Each row is a point on a landscape with many valleys, with its height.
From any point a ball takes the steepest step (drop divided by distance) to one of its 2 nearest points. It stops when none of these is lower. Distance is the straight distance between rows; heights are no part of it.
K_262 h=635: -7  5  -19  21  31  -3  -11  -3  5  -9  -2  15  9  2  -31  0  -5  -2  2  9  -12  -3
K_89 h=131: 11  -5  7  -10  -3  -27  -1  12  5  6  10  6  -6  25  34  25  11  -7  14  -5  2  7
K_278 h=206: 4  0  4  -30  -12  -7  3  6  0  -14  5  -6  -1  -5  13  -4  14  -13  13  7  4  10
K_927 h=163: 13  -5  4  -6  -9  16  -6  -8  -10  13  1  -7  -3  28  11  -7  6  0  -7  -10  19  -4
K_235 h=720: 7  20  -5  14  1  5  12  10  8  -16  -5  12  15  -19  -5  -8  14  -5  7  1  -21  -12
K_654 h=117: -8  -21  17  -26  -8  13  3  1  1  0  -4  -25  -23  18  11  -3  10  -1  -14  7  25  12
K_40 h=96: 24  15  -2  -5  0  10  4  17  1  -3  -4  -2  7  10  10  7  16  -18  0  -6  -5  -5
K_500 h=386: 17  17  0  20  -14  8  -8  5  4  2  13  16  23  18  -15  -14  20  14  6  -2  5  -18
K_226 h=402: 12  7  -4  9  -9  -6  -9  -7  4  4  17  16  17  8  7  -15  19  3  13  -7  0  -8
K_524 h=544: -19  -16  -2  9  6  -28  5  -1  -1  8  -3  -1  -15  -16  15  22  -24  1  -5  -23  -32  11
K_791 h=195: 8  -4  4  -23  7  -18  -8  -2  11  -2  10  -4  -5  19  27  2  21  -14  11  3  -1  16
K_767 h=759: 13  18  -4  12  16  10  -13  -7  -5  -10  -2  11  17  26  -42  -10  1  10  8  13  8  -22
K_934 h=165: -3  -16  7  -19  16  -3  -5  -3  13  9  -6  -25  -20  15  16  2  8  -7  -16  0  3  17
K_259 h=289: -6  -4  -3  -14  3  -8  2  -5  -6  1  -9  -10  -6  -22  9  2  -14  -13  -1  -5  -11  9
K_36 h=139: -5  -4  7  -35  -12  0  13  9  4  -22  -1  -10  -2  -23  0  -3  6  -8  -4  19  10  13
K_905 h=340: -6  -10  1  -16  -7  -9  -13  -26  -11  10  7  -4  -4  -1  5  -20  -3  -1  15  5  9  7
K_174 h=425: 14  1  -2  9  3  -5  -16  -28  4  25  14  8  11  6  19  -20  16  4  4  -17  -2  -1
K_838 h=611: 10  17  0  2  10  26  10  -7  -1  -11  -25  -12  20  -35  -19  -9  0  7  0  16  11  -14
K_452 h=37: 12  5  -9  9  3  -9  -7  26  -9  1  14  18  -5  45  -10  22  0  -4  3  2  7  -5
K_30 h=372: 3  10  2  21  -10  20  2  0  9  -2  -1  4  18  -4  -25  -15  13  21  6  10  11  -20
K_876 h=301: -4  -1  8  0  -33  1  11  22  16  -9  11  0  4  -17  5  -3  17  7  3  4  5  0
K_774 h=292: -9  -15  12  -9  -6  14  -6  -40  -16  13  -6  -11  -8  -2  1  -28  -6  12  1  8  19  -1
K_503 h=598: 12  10  4  -2  20  34  3  -17  2  -16  -23  -17  13  -7  -19  -13  6  6  -3  20  22  -12
K_578 h=192: -2  -5  6  -8  2  -31  9  8  5  -8  4  6  -10  0  33  24  3  -8  12  -12  -24  12
K_731 h=519: 4  -3  -1  24  -6  -19  0  18  19  13  17  15  1  22  19  18  19  10  -3  -17  -1  -2
K_959 h=236: -1  -3  6  -23  15  -1  -1  -13  -1  17  -16  -29  -11  -25  19  -1  -13  -16  -10  -7  -17  16
K_861 h=369: -19  -7  0  -4  -8  -11  18  3  21  -14  -6  -3  -1  -46  4  -1  -6  10  -14  4  -11  7
K_521 h=682: 0  10  -12  30  14  -14  -3  -3  -4  -2  11  30  9  -7  2  5  -1  -6  10  -18  -34  -6
K_410 h=220: -6  -7  12  -7  -12  22  -7  -20  -20  -14  1  -2  1  20  -23  -16  -11  13  7  19  30  -12
K_95 h=657: -6  -12  1  0  -3  14  4  14  3  6  -13  -19  -12  -3  -2  9  -6  -6  -17  -7  11  3
K_195 h=673: -1  -8  2  -5  -12  10  0  25  -12  4  -2  -8  -16  19  -7  16  -8  -7  -6  -1  15  -1
K_753 h=626: -4  3  -4  2  11  17  14  -9  7  -6  -24  -15  9  -47  -11  -4  -10  7  -12  10  7  -2
K_90 h=641: -8  -7  0  2  9  20  7  -5  5  8  -23  -23  -4  -26  -8  0  -12  -2  -21  -5  8  0
K_832 h=189: -25  -20  -1  -16  11  -13  -6  -34  -3  9  -2  -13  -17  -21  -7  -14  -23  12  -4  16  8  19
K_893 h=298: -8  -3  10  -26  -22  15  10  0  -23  -19  0  -5  4  -19  -26  -6  -16  9  3  25  34  0
K_587 h=699: 9  20  -2  6  -20  -3  8  30  -20  -7  6  18  3  9  -6  15  -4  -7  17  1  -13  -12
K_955 h=339: -6  11  3  21  -28  16  15  34  -3  4  -4  -1  2  -18  -15  9  -7  7  -6  -1  -3  -12
K_671 h=390: 0  -3  -10  -9  -5  -18  -18  -16  -24  6  12  13  2  7  1  -1  -13  -8  23  -3  -1  3
K_643 h=572: -16  -13  -7  5  24  -26  -9  -6  10  4  3  2  -9  -1  10  14  -10  -6  -1  -13  -25  17
K_340 h=737: 4  19  -7  5  19  7  6  5  16  -26  -7  5  18  -12  -27  -7  14  0  7  24  -6  -7
K_602 h=455: -2  -4  0  9  6  -11  -8  -20  15  18  6  -1  7  -18  21  -13  14  0  3  -18  -22  5
K_251 h=116: -12  -17  5  -16  13  -21  -17  -32  -11  27  3  -16  -19  -10  9  -14  -24  2  3  2  -11  21
K_504 h=10: 8  5  -2  12  -6  9  -8  16  -7  -1  13  12  -2  52  -26  5  1  10  -6  6  17  -13
K_662 h=687: 8  1  -1  3  -19  -1  2  26  -20  9  0  4  -6  12  7  22  -12  -9  7  -12  3  -5
K_430 h=546: -11  -20  5  9  -5  -2  -9  -18  14  15  11  -1  -10  23  11  -16  14  17  -9  -6  14  2
K_473 h=237: 6  -1  0  -10  33  -22  -19  -19  -3  26  5  -6  -6  15  30  9  -8  -17  3  -12  -23  20
K_874 h=284: -7  13  -3  6  -1  1  30  24  7  -23  -13  5  -8  -30  6  13  -7  -7  -10  -7  -30  2
K_421 h=563: -5  -13  -2  1  16  4  -13  -24  12  3  4  -1  -5  26  0  -17  11  5  -6  7  14  5
K_870 h=656: -6  2  -14  20  5  -12  -12  6  -7  -2  12  22  3  16  -25  5  -8  0  11  2  -6  -6
K_363 h=607: -10  -4  -14  17  32  -7  -11  -7  14  0  -2  8  1  -2  -8  4  -2  -9  -6  -4  -19  9
K_378 h=78: 23  5  -4  -2  8  -12  -4  14  3  6  14  14  2  44  19  17  16  -7  -2  -6  11  2
K_898 h=191: 0  -11  9  -2  -14  22  -8  -17  -21  3  1  0  -5  40  -5  -13  -6  9  -8  2  27  -13
K_738 h=214: 3  -3  -4  -18  33  8  -11  -11  6  9  -16  -20  -10  12  8  3  -4  -21  -13  -3  -4  14
K_481 h=241: -3  6  1  2  9  -14  20  14  2  -20  -9  7  -14  -11  26  22  -6  -12  3  -19  -37  7
K_661 h=344: 7  13  3  -25  -6  12  5  -4  -22  -23  -10  -4  13  -23  -27  -6  -17  -2  10  23  16  -6
K_219 h=136: 14  7  2  7  -9  19  4  12  18  3  -4  -5  9  4  4  -8  27  -1  -8  -6  6  -9
K_434 h=69: -13  -17  16  -30  -18  11  11  10  -3  -12  0  -19  -14  -2  -5  0  0  -1  -10  15  29  12
K_366 h=503: -6  -7  0  26  -19  -9  4  22  10  15  7  6  -2  -2  11  14  3  10  -2  -20  -6  -5
K_113 h=335: -17  -8  -1  10  -16  -10  10  6  23  -9  6  3  4  -28  2  -5  10  10  -1  0  -5  2
K_142 h=357: -2  15  6  19  -21  21  9  27  8  0  3  1  8  1  -25  -2  10  16  -3  12  6  -16
K_146 h=263: -2  0  9  -16  -28  -14  16  22  7  -16  7  0  -3  -15  23  6  11  -6  10  0  -6  6
K_72 h=751: 8  23  -3  1  13  6  -4  -2  -5  -24  -6  5  20  3  -41  -10  0  8  19  25  4  -17
K_819 h=248: -19  -14  0  0  -2  8  -1  -32  -12  8  -7  -8  -3  -23  -15  -16  -23  17  -1  11  21  1
K_761 h=532: 5  -11  6  11  -13  -6  -3  -1  20  17  17  2  -5  27  25  -1  24  15  -10  -16  15  0
K_408 h=708: 10  25  -3  14  -11  -5  9  22  -2  -15  11  23  12  2  -6  -1  15  -3  16  3  -23  -13
K_267 h=581: 1  -3  1  0  18  24  -5  -17  12  -10  -9  -8  3  18  -11  -14  10  4  -7  13  20  -3
K_255 h=345: -7  1  -9  -3  -9  -13  -1  0  -11  -5  2  9  2  -17  -3  2  -14  -7  11  -1  -11  1
K_46 h=668: 5  8  -12  33  3  -8  -8  9  -9  16  11  23  9  11  -8  10  -4  0  3  -17  -13  -12
K_559 h=481: -10  -14  -1  22  -4  -10  -4  -7  12  25  1  -2  1  -15  13  -1  0  10  -6  -26  -13  0
K_528 h=391: 1  16  -5  -16  -3  3  14  -8  -7  -27  -8  7  18  -47  -16  -9  -13  6  7  25  3  -5
K_15 h=520: -16  -12  -5  27  -10  -24  3  15  -1  10  8  13  -9  -5  9  23  -13  8  4  -22  -21  0
K_141 h=135: 32  12  1  -11  -1  18  -6  2  -6  3  -2  -3  8  32  5  -4  13  -11  -5  -9  14  -10
K_516 h=256: -12  -11  18  -10  -15  32  8  -2  -22  -12  -8  -13  -5  2  -23  -5  -15  11  -8  18  37  -4
K_914 h=293: 13  0  -10  -5  28  -15  -20  -13  -5  17  10  8  -2  34  17  10  -3  -14  0  -11  -2  12
K_487 h=315: -8  7  -1  18  -17  4  23  35  -4  -3  -8  2  -9  -22  -2  21  -16  -1  -12  -10  -21  -5
K_33 h=270: 18  7  -15  -3  34  10  -19  -13  -8  14  -7  -3  1  25  4  4  -10  -21  -7  -11  -4  5
K_650 h=408: -7  13  -6  -7  -4  -1  24  2  5  -28  -9  13  7  -51  -4  -3  -9  3  -6  13  -16  -1
K_624 h=178: 3  -8  9  -20  18  -15  -15  -23  -6  31  -2  -22  -16  1  24  -4  -10  -8  -1  -5  -17  19

For each start below, name the point where the ball stops.
K_671 -> K_251
K_90 -> K_366
K_650 -> K_434
K_528 -> K_40
K_46 -> K_366
K_521 -> K_366
